A landscape with many valleys, sampled at points; each row gives a point and its height.
A ball rolls from a point to the lowest of its 2 nearest points, and stops where none of them is lower. Distance is the straight distance between rows; heights are no part of it.
<971>: [ -3 -22   4  -7  11  -6  -7   7  12   0  -6  -6   4  23   0  20  -4   9
  -2  13 -16  12  10  22   6  12 -13]  height 320
<480>: [  0  11  -1   1  -2   0  -1  10 -25  -4 -12  -8  12   6  15  -2  -1 -12
   5   8  -5  13   2   8   6  11   9]  height 294
<601>: [ -8  -7  -4  12   0 -18 -23  21  14  -3 -10  -8  -3  14 -16   7   2 -20
 -10  10 -27   3   4   9  11  -4 -10]  height 253
<602>: [  6 -10   0 -16  -9 -12  -1  -6  15   1   6  -8   6   2 -21   8   0  18
  -8  -5  11 -11   3  15 -24   5 -11]  height 141
<1040>: [  7  10  -4  22  -8  18  -5   4 -15 -13   1  14  10   1  -4 -18   7  14
   4   8   5  19  -8  10  -7  -5  12]  height 240
<1705>: [ -3  -4 -10 -12   2  -5   6 -28  13   4   7  -6  -5 -13   6   7  -2   4
  -2 -18  14 -14  10 -17 -13  10 -13]  height 407
<931>: [  3   4   7  12  14   8 -13   3 -11   1  -2  17 -11 -15  17   6   5   3
  -1   0  -1  10   1   2  12 -17  -1]  height 367
<331>: [ -9  -5  17   3   5   3  23  -1 -26  -8   4   2  18   2   0   0   7   6
  19  16  11   4   5 -26  -9   6   4]  height 172
<1712>: [-12 -10   8 -29   3  -6  -6  -6  13  -3 -10   6  -6   5 -10  25   8  -2
  -4  -1  -5  -6   2   9  17 -14   4]  height 116
<1590>: [ -2   5  14  -7   9   8 -11   7  -9  15 -12   9  -9   3   8  15   8  -5
  -3   2 -11  -2  -1  32  22 -14  10]  height 325
<1019>: [  5   7   2  12  -9   8   9  23  -9 -21  16   1  18  11  -1  -6 -12   6
 -12  19 -24  14  -8  -2  -8  -7 -14]  height 102
<880>: [  1  -9 -12  -9 -11  -5 -11  -8   5 -13 -15   8   0 -11  -5  11   2   7
  14   9  -1  -3 -10  -9  -9  -7   3]  height 271
<1472>: [  0   9  13   8   9  15  12  -2 -38  -1   0  10  15  11  13  -4   6   4
  13   5  10  21   2  -6   4  -3  16]  height 93
<571>: [  2  -3   1  -1  -2  16  11 -23 -19 -20   9  -3   7   5   1   5 -16   2
  10   5   2  21  -9 -27  -8  -7  12]  height 327
<780>: [  8   6  -8  -8 -12   0  -5  13   0   9  -5 -15  -1  14   2  -3  -4 -16
 -10  -2 -11  -3  -6  30   8  10  15]  height 162
<476>: [-12  -4  -6  -8 -14  -3   3  -6  26 -16   0  -2  -4  -2 -21 -14   5   7
  -6  -2  13  -8   3 -12   0  10   5]  height 254
<20>: [-26  -2  -3  -9   2 -11  -7  -1  -1  -2 -18   8  -8  -2  -8   9  21 -14
   7  -6   7 -16   9  -7  16   4  11]  height 126
<915>: [  4   8  -2  24   4 -11  -5   7  -7  20   0   5  -3 -14  -7 -19  15  -1
  11  -5  15 -13   0  -6 -12  -4   1]  height 628
<1179>: [  5   3  -3  -9   3  11  13 -26  -3  -4  11  -1   0 -10  13   2  -5  11
   2 -14  17  -2   3 -20  -8   4  -2]  height 381
<937>: [ -7 -11 -13   9   1 -12  -8  -9   6   4 -11 -13  -2  10 -10  -2  -2  -9
   8  11   0   6   3   5   0  18   9]  height 464
<1163>: [  0   2   3  -2  -7   1  15   6 -17 -16   5 -13  16  12   5  -1 -14 -12
   6  18 -18  15 -11 -20   2   0   4]  height 176
<1771>: [ -1  -6   1 -14   7 -12  -6  -5  33   5   5  -3 -13 -15  -2  10  -7   2
 -11 -18   0 -12   8 -19  -4 -10 -25]  height 175
<1453>: [  9   4  -3  19  -4  21   5  13   7 -15   6  18   0   5  14 -12 -12   2
  -3  16 -12  24  -6  -3  18  -9   4]  height 69
<1038>: [ -6   4  -6  -6  -9  14 -29 -12 -13  -5 -21  17 -11 -15  16  16   2  -4
   9  -3   3  -4  -4  14  10  -5  15]  height 286
<1600>: [  1   1   3  13   1  19   2  -3   7 -23   9  17  -9  -4   7 -14  -7   9
  -3   4   2  22  -2 -18  17  -8   5]  height 109
<586>: [ 11  -9  11  -9  -7  -7  15  22  10   1  18 -13  12  22 -20   1 -15  12
 -17  10 -14  -1  -4  21 -17   1 -21]  height 166
<13>: [  3   4  -7   2  -6 -15 -21  20 -14  -7 -12  -2   5  -9   0  10   5  -6
  -1   5 -18  -4  -6   9 -13  -9 -12]  height 377
<158>: [-18   3  -7 -12   0  -7   6  -9 -16 -18  -4  -9   4  -8  12   3   6   0
   0  -9  16  -1  13 -17   1  21  -3]  height 343
<1108>: [  8  -4   0 -14 -14  -7   2  24  23  -8  10 -18   6  12  -9  -5 -13   5
 -22  -5 -16  -4  -2  17  -8   6 -20]  height 139
<1754>: [ 11  -9  -1  -2   7  -1   4 -30   1   4  15  -9   1   3 -16  11  -9  12
  -5  -3   3   4  -4   4 -22  -8   0]  height 334
<1749>: [ -2 -20   3   7  15   1  -2 -10   4   4  -5  -5   8  27 -10  12  -6  11
   3  20  -8  22   7  20  -7  17  -3]  height 298
<114>: [-27   0  11   5  22  -6   8  -6 -19   2  -3   3  10  13 -14   6  21   3
   5   9   5   7  10   2   6   3   7]  height 134
<1244>: [ -7   2  18 -10  11  -9  23   6   8   5  14 -12   4  -5  -3  -4  -1   0
  -2  -4   1 -12   7 -29   0   1 -16]  height 632
<1325>: [ -7  -3   3  -8  -4 -13 -36  15  -4  11 -20  -2  -5  -2  -5  23   9 -12
 -10  -3 -14 -17   4  34  -3  -2  -8]  height 475
<69>: [  0  -8   7 -25  -5   3   6   3  14  -9  -5   8  -3   6  -4  18  -1   1
   1   5 -11  -2 -11  -1  17 -17   4]  height 142
<1782>: [ 10  -5   0   9  11  -8  -6  -7  12  24   4  -3 -15  -4  -4   2  -4  -3
  -4  -6   1  -9   1   9  -2  -6  -2]  height 413
<853>: [ 12  -3  -4 -11 -11   4  -1  11  22   7  -1 -15 -10  11   6  -1 -12 -11
 -15  -5 -16  -2  -4  19  14   7   3]  height 130
<1857>: [ -5 -16 -11  -4 -14  -2  -4  -3  17 -24 -10  11   6   5 -16   4   4  17
   7  21   0   7   0  -1  -9   6  -4]  height 242
<1564>: [ -6   3  -1   2  20 -15  -3 -23 -18  23   3 -11   0  -4  -4  18   9  -6
   1  -9   6 -11   8  14 -10   0  -6]  height 397
<1480>: [ -4 -11   1  -6  10 -11 -14  -3 -18  10 -18 -10  10  10   6  30   1  -2
  11   9 -16   5  -1  17  -9   7  -7]  height 476
<1262>: [ -1  -5   5  17  15   0  -1  -8   4   9   3  16  -2   2 -16   0  16  20
   4   5  13   3   7   9  -6  -6   0]  height 237
<1627>: [ -9  15  -2 -17  -3   3 -13   8  12 -11   4  -4 -10  -9   2  -6   7  -4
 -30 -23   2  -7   4   6  11  -2   0]  height 153
<685>: [ -4  11  -8  -3   1  -8  -1  -9  -3  23  -1   1  -7 -24  11   1   9 -13
   7 -21  11 -31   4 -12  -4   2  -9]  height 408
<665>: [ 18 -10   2  -7 -10  -2   1  29  25   4  -2  13  -3   5  -2   0  -3  18
  -8   3  -7  -8  -2  25  -6   0 -18]  height 513
<1289>: [  2  -8  -4 -14  -7 -17  -1   1   8  25 -15 -18  -5   4   0  13   2 -21
   9  -8  -2 -26   0   9   2  14   8]  height 239
<1551>: [-17   2 -11  20  10   0 -28 -21 -18   4 -19  10  -4  -2  -4   6   3 -11
  11   6   2  14  -2   8   4  -4  15]  height 216
<32>: [ 19 -13  -1   8   7  -5  -2   8 -12   6  -1  -7   8   8   8  17 -12  14
   3  12 -14  13   1  14 -25   9 -21]  height 527
<1558>: [ -3 -11  -8  13   7 -14 -14 -13  23  11  -4  -3 -15   1 -13   0   1  -3
  -2   1   6  -2   8   7  -1   7   0]  height 442
<1683>: [ 11  -8   0  -5  -3 -11 -16  25  17  10 -10   8  -9  -5   2   9   7  11
  -7  -1  -5 -13   7  28  -8   2 -21]  height 530
<877>: [ 15   1   8   2   4  -1   9  24 -18   1   5 -10  14   7  15   2  -8   5
  -2  12 -15   8   2   7 -15  11 -15]  height 551
<1455>: [  3  -3  15 -15  11   5  -1   4 -10  11  -6  12  -3   0  10  24  10  10
  -2   1  -3  -3   2  24   7 -10   0]  height 300
<1068>: [  2   5  -4   3  -6   9  -8  -1 -14  14 -16   0   4  19   3   2  -9 -21
   9   8 -15  10 -15  28  15  -8  23]  height 230
<1475>: [-13  -7   0 -14  -5 -19   2   8   6 -11  -4 -29  11  17 -11   8   0 -13
  -4   4 -13  -1   3  -2   3  15  -3]  height 241
<411>: [ 11   4 -11   4 -14  -7 -25  21   7  -3  -2  -1  -7  -6  -1   7  -9 -10
 -15   0 -26  -7 -11  20  -7 -17 -12]  height 404
<1684>: [  1 -17   9 -11   5  -9   7  10   9  -5   1  -2   5   7   3  13   3  15
  -1  12  -3   2  10   3  -4  12 -17]  height 342
<353>: [ -3   1   2   0  -5  -7  -7  26  14  -2 -12   7 -10  -6   7  -4   6 -11
  -3   0 -11  -7   4  -5  17  -3  -7]  height 303
<1190>: [  5   2  -1  22   8   4  -9  14  13  -5   9   4  -9   3   1 -13  -8  -3
 -16   8 -16  18   2   4  17  -7  -6]  height 100
<1862>: [ -3   5  14  24  23   1  15  -7  -6  21  14   9  -6   3  -3 -10   9  -3
   7   0  13   3  10 -11  12  -9   6]  height 222
<296>: [  6  -1  -3 -14 -10  -5   1  -2  -5  20 -15 -13  -1   9   6   4  -2 -16
   9  -1   0  -8  -7  21   7  14  20]  height 203
<39>: [  7   6  -3 -10 -11  -5  -8  21  -9 -10  -5  -2   5 -15  10  -1   2   2
  -3  -4  -8 -10  -8   0 -13  -6 -11]  height 351
<899>: [ -7  -4 -10  -6  -7 -10 -10 -13   2  -4 -11   4  -7 -18   1  12   5  -7
  20  -4   3 -15  -5 -22  -2  -7  -1]  height 299
<898>: [ -3   3   4   8   5  -4  -7  23  -8 -10 -11  11  -4 -12  18   1   7  -3
   7   8  -8   3   5 -12  12  -4  -8]  height 332
<564>: [ -5   2  -6 -25  -6  -8  -1   3   1 -11  -2 -15   2 -12  17   5   4   3
  -7 -13   7 -12   9  -7  -5  24  -9]  height 364
<1596>: [ -6  -7   1 -13  -2 -10   9   4  13 -16   4 -25   1   4   2   1 -12  -6
  -8   3 -11   3   6 -21   2  16 -12]  height 221
<425>: [ -4   9   7   6   6  11  11 -14   1   9  22  14  -9  -9  -9 -19  13   3
   4 -25  20 -14  -7 -21  11 -21  10]  height 246
<996>: [ -2   5   6  16  13  -2  -1  12  11  -5  12  -3 -10  -7  -1 -15  -4   0
 -15  -2  -7   8   5 -13  11  -6  -9]  height 55
<292>: [ -6 -11   2   0  15  -5  13 -23  -9  -5  10 -15   4   2  11  11  -8   3
   1   7   7  12  18 -17  -6  22  -8]  height 448
<1649>: [  1  -9   1  -4  -9  11   9   1  -1 -20   0  11  17  17 -16  10  -4  12
   8  22 -15  13 -21  -1  -6 -17   3]  height 192
<179>: [ 10  -4   6   4   0  14  14   4  13 -15  20  -6   4   5   1 -15 -15  16
 -18   7  -2  13   6  -2  -9  12 -10]  height 564
<651>: [  9  -4  19   5   5   6  23   6  -2  -3  23 -10   9   1  -2  -9 -12  15
  -6   9  -2   3   2 -19 -21   4 -15]  height 580
<1249>: [ 12  -5   1   0  -1   0  15  -8  10  16  -4   5  -6 -12  13  -6  -8  -4
  23  -2   7 -11  -6 -31  -1  -3   0]  height 150
<639>: [-16  16  -3 -15  -6   5 -19  -1  -1 -11  -3   3 -21 -19   6  -1   8 -17
 -17 -25   2  -9   0  -6  21  -7   9]  height 181
<1873>: [-13  10   3  -7   5   1  15   6  12   6   0  -4 -11  -6  14 -20   3 -12
  -3 -14  10  -9  11 -24  19  13   0]  height 656
<640>: [ 13 -14   3  -9   4 -10  10  -4  20  21  -6  -6  -8  -2  13   7 -11  -7
  13   2  -6  -9  -3 -17   3   2 -10]  height 94
<1535>: [ -7   6  -6  13   8  -3  -9 -20 -17  21  -7  11  -6 -14  15   9  11 -10
  15  -7  19 -12  12   7   6   2   5]  height 287
<436>: [  4   5   1  18  -2   6   8   7 -21 -19   6  -3  16   4   3  -9 -10  -2
   6  18 -11  22  -5 -19  -7  -4  -3]  height 143
<297>: [ 17  11   2   9   2  16  10  -3   4  -1  20 -11  -3  -2  14 -19 -16   7
 -19  -5   4  13   2  -1  -4   9   2]  height 545
<1870>: [ -5  -2 -11  20  -5 -12 -15  30   8  -3  -5  -1   5  14  -9  -5   1  -9
  -9  15 -24   7   3  20   5   6 -11]  height 231
<1723>: [  6   4   7 -10   4  -1   5   2   7  19  -1  10  -9 -21  13   4   9   1
   5 -16   7 -26  -2 -10   1  -9  -9]  height 375
<879>: [ -3  10  -9  17  -8  14  -8  12 -10 -13  -7  14   7  10  -5 -20   7   1
   0   8  -2  16  -9  19  13  -4  18]  height 274
<1722>: [  7 -10   2   9  20   1 -12   2 -19  15 -15  -3  10  16  12  24  -6   3
   6  17 -20  18   0  27 -12   8 -10]  height 499
<986>: [-22  -1 -15  13   4  -5   2 -27  -3  -6  -1  11  -9 -10  -6  -9   8  -6
  17 -10  23  -3  10 -27   9   8  10]  height 204
<107>: [  9   5 -19  18 -14   3 -17  16   3 -15   4   6   3  -3   5   0 -12   0
 -14   9 -25  11 -12  14  -4 -13 -10]  height 427
<1473>: [  0   0  -9   6 -14   6  -2  -5  16 -21   5   6  -2 -13 -10 -22  -2  14
  -1  -1  11   4  -6 -22 -11   1   0]  height 282
<1485>: [ -4   1   0  -9 -11  12   4   4  10 -21   2  11   4  12 -11   4  -3   4
  -2  13 -17  10 -17   4  15 -21   8]  height 167
<1595>: [  8   4  18   1   1  19  28  10 -10  -1   9   8  12  -4  13 -14   4  17
   7   2  19   0  11 -19 -15  18  -3]  height 180
<1239>: [ 12  -2  -2  19  -6   4   8  27 -10  -4  11   6  17  19  -7  -5  -8  11
  -8  24 -21  11  -8  23 -18  -3 -15]  height 57
<258>: [  3  -6 -16  19  -9   4  -2  12  -2  -9  -2  11  21  25 -12   3  -9  10
   0  26 -24  18 -12  31 -18   4 -10]  height 101
<1088>: [-15  10  -2  -6 -14   4   7  16  -6 -25  -2  -2  11   5  -4 -17  10   1
  -6   6   4   4   0  -4  10  13   9]  height 346
<293>: [  1   8   2   0  -6   3   2  -4   9   4  11  -1  -9  -5 -18 -17   2  -7
   4 -18   7 -12 -17 -18   5 -22  15]  height 277
<737>: [ -4   1 -19  -9 -15   4  -7 -17  14  -7  -6  -3 -10 -10  -5 -10   3   2
  -5 -15  15  -6  -1  -1   2  14  17]  height 225
<808>: [  5   7  11  -7  -1   9  17  13   6   0   9   4   3  -2  -6 -19   6  11
  -6  -4   8  -6  -3  -4  -3  -2   3]  height 383
<1796>: [  6   7   0   5  -3  17  -3 -11 -19   9 -12  13   4  10   3  -3  -5 -10
  16   6   0  16 -15   8  15 -15  29]  height 184
<5>: [ -8  18   1 -17   3  10   2 -10 -13  -1   8  -2  -9 -12  11  -3   3 -10
  -7 -28  11  -8  -2  -9  15 -10  10]  height 214
<1236>: [-11   3  -8  -1  -8 -11 -22  -1  -8  -3 -15   2  -8 -16  -4  13   5 -25
   6  -8  -5 -17  -7 -12   3 -14   5]  height 326
<1353>: [ -7   2   1  11   2  -8   0  19 -10  -5  -8 -11   9  11   0  -6   1 -10
   1  15 -17  12   0   4   8  10   0]  height 263
<66>: [  8  12  -2   2  -6  12 -10 -12  -5   3   6   5  -6  -9  -8  -5  -1  -3
  -1 -17   5  -6 -19   5   3 -25  20]  height 311
<1578>: [ -1 -16  -6  -4   7 -10   5 -25  13   0   3 -15  -4  -2   8  12  -9   4
   3  -3   6   1  13 -13  -9  17 -10]  height 429
<1652>: [ -5  14  -6  15  -4   5 -13  13  -6   1  -9   4  -4   4  -1 -22   9 -11
  -7   0   6   6   1  19  17   2  21]  height 307
<1577>: [ -6   9   0  19  15  -2 -21  -5 -18  15  -5  14 -12 -22  16   4  12  -5
   2  -4  10  -5  11   5   7  -9  -4]  height 333
<1865>: [-12  -5   2 -23   0  -9 -11  -6  21  -6   0  -6  -5   7 -17  19   3  -4
 -21 -10  -3  -3  11   9  11 -11  -3]  height 91
<138>: [  2  -8   0 -14  -6 -11 -18  13   3  14 -11  -9   2  16  -8  20   0   0
  -9  -1 -14 -10  -2  45  -8   6  -6]  height 492
<1856>: [-11  -1  -6  -9  -4  -8 -16   2  18 -26   1  -5  -1   0 -14   4  -3  -4
 -22  -3 -12   8   4   0   8  -9  -8]  height 119
<1553>: [  5  -3   6 -10   5   3  10   0  16  -1   4   7  -5  -5   3  -2   7  18
  -5  -3  11  -5   9   2  -1   7  -7]  height 368
<418>: [ 11  17  -7  13  -2  15  -6 -18 -16  -3  15  -3  -3 -14   3 -18  -9  -1
  -4 -19  12   8 -10  -8  -6 -11  14]  height 330
<918>: [ 11   0   2  -6  -3   0  14  -4  -8   4   1 -16   9   7   4   1 -13 -10
   9   4  -6   3 -14  -8  -5   0   8]  height 210
<85>: [ 14 -11   3 -16  -2  -8   4  11   1  13  -4  -8   3  14  -2  14  -5   3
   1   4 -12  -9  -9  28  -9   2  -7]  height 508
<137>: [ -6 -13  -2   2 -14   9   4   0   7 -35   8   4  16   8 -19  -1  -8  18
  -3  23  -8  14  -4  -6 -15  -1  -9]  height 219
<472>: [  1  15  -9 -14 -17   6  -8   3 -18 -13 -10   4   5 -22  19  -1   2  -1
   6 -13   8 -10  -8 -10  -5  -4   5]  height 316
<198>: [  4   0  -9  15   0   7 -11   2  -4  -5  -9  10  10  14 -13  -2   3  14
  -5  17  -9  17  -6  35 -15   3   3]  height 144
<1813>: [ -5 -15   4   7  16   1  -3 -16  13   5  -3   9  -1  18 -21   7   6  14
   3  14   1  13   2  15   0  -3   3]  height 270
<1204>: [ -2   0  17   9   9  12  24  -7   0   4  13  15  -4   1   0 -14   4   5
  16   2  16   4  -1 -30  15  -7  11]  height 179
<709>: [ -5   6 -11   5   4 -12   5 -20   4  15  10  -9  -5 -13  -4  -7   7  -5
   4 -17  18 -20   9 -15 -11  10  -7]  height 434
<484>: [  9   0  -5  18   1   4 -12   0  -5  -2   0  15   2  -1 -13  -6  10  23
  -3   7   5   7  -1  21 -19  -1   0]  height 191
<540>: [ -8  -1   6 -14  -2  15  23 -13  -3 -18  14   7   1  -7   5  -8   1  13
   8  -7  18   1   4 -32  -2   9   3]  height 359
<1162>: [ -2 -10   5 -19   4 -20   5   3  19  25  -2  -6  -5   3 -10  16   8  -4
   4 -10   4 -28   8   8  -1   3  -9]  height 211
<673>: [  1  16  -2   9   7   6  -6 -22 -36   5   7  -5   4  -6  11  -3  -7 -11
   3 -14   9  10  -2  -5   1 -10  16]  height 283
<1202>: [ 11   5  -3   5 -15  15  10   7  10 -11   8   4   5 -12   1 -26 -12  12
   4   0   3   0 -15 -27 -15  -4  -2]  height 308
<1793>: [  6   0  21   6   4  16  27  -1 -25  -1   4  11  16   6  16  -1   3   7
  18  13  18  15  11 -18  -6  11   6]  height 138
<217>: [ -6  -6  -1 -12  -3  -2   8  -2   2 -25   3 -16   3   6   4   9 -17  -8
  -5   9 -16  14  -4 -18   9  -1  -4]  height 201
<577>: [ 15  22  -5   4 -16  20   3   9  -7  -4   1   3   2 -11  22 -33  -9  -1
  -1 -13  12   7  -8  -9   0   5  11]  height 319
<1209>: [ 15   0   4  -3  -2  -7 -12  12  19  27  -6   3 -21  -7   0   4  -5 -11
  -4  -7  -7 -20  -8  13   5 -12  -2]  height 378
<638>: [ -6  -2 -10 -10 -16 -15 -20   5   6  -8 -16  -8  -3  -1 -14  15   1 -25
   1   1 -16 -10 -12  -5   4 -11   8]  height 348
<230>: [ -9  10   6   6   5  -2 -17  14 -10  14 -15   7  -8  -2   0  -1  13 -17
  -4   0  -5  -7   1  22  18  -8  14]  height 344
<733>: [  7   9  -6  13   0   6   3 -16  -7   0   7 -13   3   6   0 -14  -9   3
  -6   1   9  17   3   5  -4  14  16]  height 519
<1607>: [ -2  10   6  -1   6   7   7  -1   1   6   5  -4  -8  10   4  -6  -5 -14
  -7  -3  -4   8   0   4  29  -6  18]  height 297
<345>: [  6  -4   1 -11   4  -2  -8  -2  33   6   5 -14 -19   4   3   1 -13  -9
 -19  -8 -11   0   3   5  15  -1  -4]  height 99
<1538>: [-10 -11   6  -8  15 -21 -18   1  -9  15 -12  -8   0   3  -4  33   5  -7
  -2  -1 -13 -10   9  20  -4  -3 -16]  height 455
<769>: [  4  -8   0 -12   4  -5   5  -6  34  10   3  -8 -16  -5   5  -1 -14  -3
  -5 -10  -2  -9   3 -19   8   4 -10]  height 137
<1184>: [ -7  18   8  -5   7  11   1 -15 -35   1   9   2   2  -9   9   5   7  -6
   1 -20  10  -2  -7  -6  10 -19  14]  height 245
<1112>: [-12  -5   7  -6  -5  15  22 -21  -8 -28  16   1   6   0  -3  -4 -11   7
   6   7  11  13   0 -34  -1   4   9]  height 345
<1811>: [ -9   8   0 -14   4 -10  -8  -4   9   3   6 -15  -4   2 -14   3   9  -8
 -25 -19   4 -11   8  15   7   0   2]  height 122
<426>: [  7   2   9  13   8 -15  12  10 -16  22   3  -1   9  -5  -2  -7  13   3
  13   4  12 -13   4   0 -16   8  -6]  height 599
<1550>: [  8  15   7   4  -5  20   7  -1 -37   0  -2   5  16  12  10  -7  -1  -6
   9   0   6  19 -12   3   7 -12  25]  height 136
<1877>: [  8  17  -3   4  -8   2   1   4 -14   4  -4   2   5 -16  19 -19   2  -2
   9 -15  17  -7  -4 -13  -3   4   7]  height 272
<517>: [-19   0 -13  11  11  -5  -4 -30 -13   8  -1  13  -2 -10  -3   7  20  -1
  14  -8  21 -11  14  -4   2  -2   0]  height 244
<1531>: [  0  -8   3   2   3 -21 -11  22  19   4  -7  -7  -6   1  -4   5  -1 -12
  -3   3 -16  -8   4  -5   4  -2 -14]  height 279
<1316>: [ 14  -9   9   1  -2  13  14  12   1  -6  -4  20   4  -3  20  -1  -1  12
  17  18   1   8  -1 -16   2   0  -5]  height 243
<448>: [ 13  -4 -23  10 -25  10   0  10  18 -17   3   4   7   6   3  -8 -18   4
  -6  13 -21   8 -14  12  -4   1  -5]  height 447
<453>: [ 14   4 -14   6  -9   9  -9  -8 -17 -11  -6  -1   8  -1  10   8 -14   0
   5   7 -11  17 -14   5 -12  -5   4]  height 261
<702>: [  0   4 -12   8  -3   2  15 -29  -3  16   7  -1   1  -3   0 -13   5  -2
  18 -14  33 -15   6  -9  -6  15  12]  height 468
<1764>: [ -1   6   5   8   3  19   9 -13  -3   8   9  24 -11  -9   7 -15   5   2
  14 -19  22  -1  -5 -20  22 -14  16]  height 215
<607>: [  6  -6  13 -12   6   3  13  -8 -17  -2   0   0  17  14  -9  22   5  15
   4  11  -2   6  -5  11 -21  -3   0]  height 228
<1047>: [-10  11  -8   2   8  10  17 -32  -4  14  24  12  -7 -10   1  -9  11  -6
  12 -30  25 -23   6 -17  10 -12  -1]  height 278
<725>: [  5   0 -17   1  -8   3 -17 -15  22  -4  -3   3 -18 -20   8  -5  -8   3
  -6 -13   6  -5   0  -6  -2   1   2]  height 187
<327>: [  1  -9  13  13  11  13  18 -10  12  -1  10   9 -10   2   5  -9  -6   2
   6   9   5  14   6 -28  14  -2   3]  height 149
<459>: [  0  -3  -2  -9  -8  -7   1   1  11 -10   9 -19   8   9 -13  -3  -3   9
 -18   0   2   0   6  15 -15  14  -8]  height 107
<306>: [ 10  -6   5 -11   5   7   3 -10 -16   7 -11  14   6   2  10  24   8  13
  13   6   4   0  -2  15 -10   0   5]  height 266
<372>: [  0  -7  -4 -13  -3 -16  -3  -9  15  15  -1  -1  -2  -3 -16  10  12   6
  -4 -12  15 -24   9  18 -14   3  -7]  height 177
<1271>: [  6   2  -1 -10  -8   7 -24   5   2  -1 -12   9 -13 -17  14  15   1  -1
  -7  -5  -5 -11  -6  16   6 -11   1]  height 318
<631>: [  9   1  11  11   4 -10  10  10  -4   4  19 -15   8  -2 -15 -12  -8   9
  -7   6   0  -2   1 -10 -28   4 -21]  height 596
<465>: [-11  -8   7   9  27 -18  -9 -13 -12  17  -2  -1  -2  -2   1  27   9  -1
   5   1  -4  -2  15   6  -7  -5 -17]  height 430
<1500>: [-26  -1 -14   3   0 -11  -6 -13   4   2 -12   9 -17 -14   2  -3  12 -20
   9 -16  18 -17  16 -20  16  11   5]  height 163
<1495>: [  7   3   4 -14  -3   2 -11  10  12  14 -10  11 -17 -19  17   7   4  -1
  -1 -13   1 -22   2  10   6  -3  -3]  height 347
<1096>: [-11  12  -1 -10  -2   1   6   1 -23 -14  -3 -11  10  -1  12  -5   5  -8
  -2  -3   6   7   6  -7   7  15   8]  height 322
<1778>: [-21  -2   6  -5  10 -17   6   3 -10  10 -14  -1   4   6  -7   9  20 -13
  10   1   3  -8   8   0  11   4   6]  height 95
<1358>: [ -3  11   5   7  -1   6  16   8 -12   3   0   7   8 -11  16 -24  10   6
  16  -6  26  -4   6 -21  -4  16   3]  height 224
<707>: [ 12  -6   5   0   1   8   5   1   3   7  -9  21  -8 -17  21   4  -2   7
  22   4   5  -3  -5 -23   5 -14  -1]  height 199
<534>: [-12   0 -13   9  -4  10 -34  -9  -8  -7 -26  14  -8  -4   5  12   1  -6
   6  10  -9  10  -4  23   6  -6  11]  height 255
<1529>: [  3  -9 -12  -4  -7   0 -14  -9  23 -19   2  -1  -9  -8   0   1 -11   8
 -16   0  -6   8   1  -4  -2  -2  -7]  height 148
<1703>: [ -2  -8  -2  10  -6 -10  -1  21  18   6  -2  -6   6  25 -25 -11   4   2
  -8  15 -12   1  -1  28  -3   9  -1]  height 202
<169>: [  2   1  -8   6  -4   6  14 -25  -9   5   0  -7   3   5   4 -13  -4  -3
   9   0  22   7   4  -7  -1  17  21]  height 495
<1124>: [ -5 -14  -2   0  -8 -23  -6  19  27   4  -3  -9   2  13 -32  -4   6   1
  -9   5  -1  -9   7  14  -8   9 -11]  height 173
<1859>: [ -8  11  11   8  13   1   9   4  -7  16   5   2 -10   0  -2 -12   8 -16
   5  -8   6  -3   1  -9  27 -15  16]  height 265
<1297>: [ -1  15   2  -9 -14  13  11  19  -1 -20   8   1   6  -1  -2 -22   5   6
  -8  -7   2  -1 -10  -2   3  -2   8]  height 363
<290>: [-16  -1   1  10  14   5  -6 -15 -18  -1 -10   6   6  10  -7   8   4  -4
  10  11  -1  19  -2   0   6  -1  11]  height 174
<1004>: [-12   7  15 -10   9   3  30   4   5  -2  13 -10  -3   2   7 -18  -1  -3
  -5  -5   7  -1   9 -25  18  13  -1]  height 645
<1570>: [-13  13  -3  -6  -6   2   4  15  10 -18  -4   0  -7 -11   3 -21   2  -9
  -6 -13   1  -5   1 -31  11   6   0]  height 669
<1682>: [ -4 -11 -11  -5 -15 -16 -18   7  30 -15  -1  -9   1   9 -29   0  -7  -6
 -17  -1 -10  -2   2   7  -7  -3 -11]  height 145
<427>: [  1   4  -2  -3   8  -5   8 -30 -21  11   9 -15   9   4 -11  13   3   0
   1  -9   8  -5  -3   9 -17  -1   7]  height 365
<758>: [ -2   6   0  13  18  -7  -2 -20   7  27  13  -1 -16  -7  -8   0   4 -10
  -5 -18   7 -14   4  -1   8 -15   0]  height 446
<295>: [ 14 -10  12 -13   1   1  19   4  -3   0  11  -8  16  19 -19  13  -5  21
  -5  13  -3   3  -4  15 -26  -3 -10]  height 197
<1412>: [ 21  -3  -9  17 -12   8   8  16  17   5   1   3  -1  13   4 -17 -14   2
  -1  15 -13   6  -8  19   2   7   4]  height 469
<810>: [ -5   4  10  15  -4   5   9   7 -22 -10   7   4  13  -3  -2 -14   5   1
  17  12   6   9  -5 -29  -3  -6   5]  height 182
<867>: [ 13 -10  -5   1   0   7   1 -23  -5 -12   6  -4   6  -1   2  15 -14  13
   3   9  -4  17  -5 -10 -20  -2  -1]  height 301
<573>: [22 -8 -1  0 -4  9  3 15 16  8 -3  9 -5  3 15  0 -8 14 -3 10 -7  4 -3 21
  2  4 -8]  height 494
<589>: [  6   4  12  -6   7 -15  13   8  15  14  16 -15  -2  -3 -13  -9  -2   2
 -11 -11   2 -17   4 -12 -18   2 -20]  height 617
<799>: [ 11  -3  14   2  11  -7  17  13 -16  19   2  -9   9   3  14   3   3   7
   6   6   2  -2   9   6 -12  20 -11]  height 574

Call two points neighbours if one is among the 2 nearest of the other. Go from one point of each pair to the other, from neighbour to neighbour, staying as low as possible. Name the highest point that can't be avoided.
<1472> / <436> => <810>
<345> / <640> => <769>
<459> / <345> => <1289>
<1453> / <996> => <1190>
<1856> / <1778> => <931>

For each start below, name every point that the ball comes to, in order.
<1873> => <1004> > <1244> > <589> > <631> > <651> > <179> > <297> > <733> > <169> > <702> > <709> > <1705>
<1684> => <971> > <1749> > <1813> > <1262> > <484> > <198> > <258> > <1239>
<66> => <293> > <425> > <1764> > <1204> > <327> > <1600> > <1453>
<1590> => <1455> > <306> > <607> > <295> > <586> > <1108> > <459>
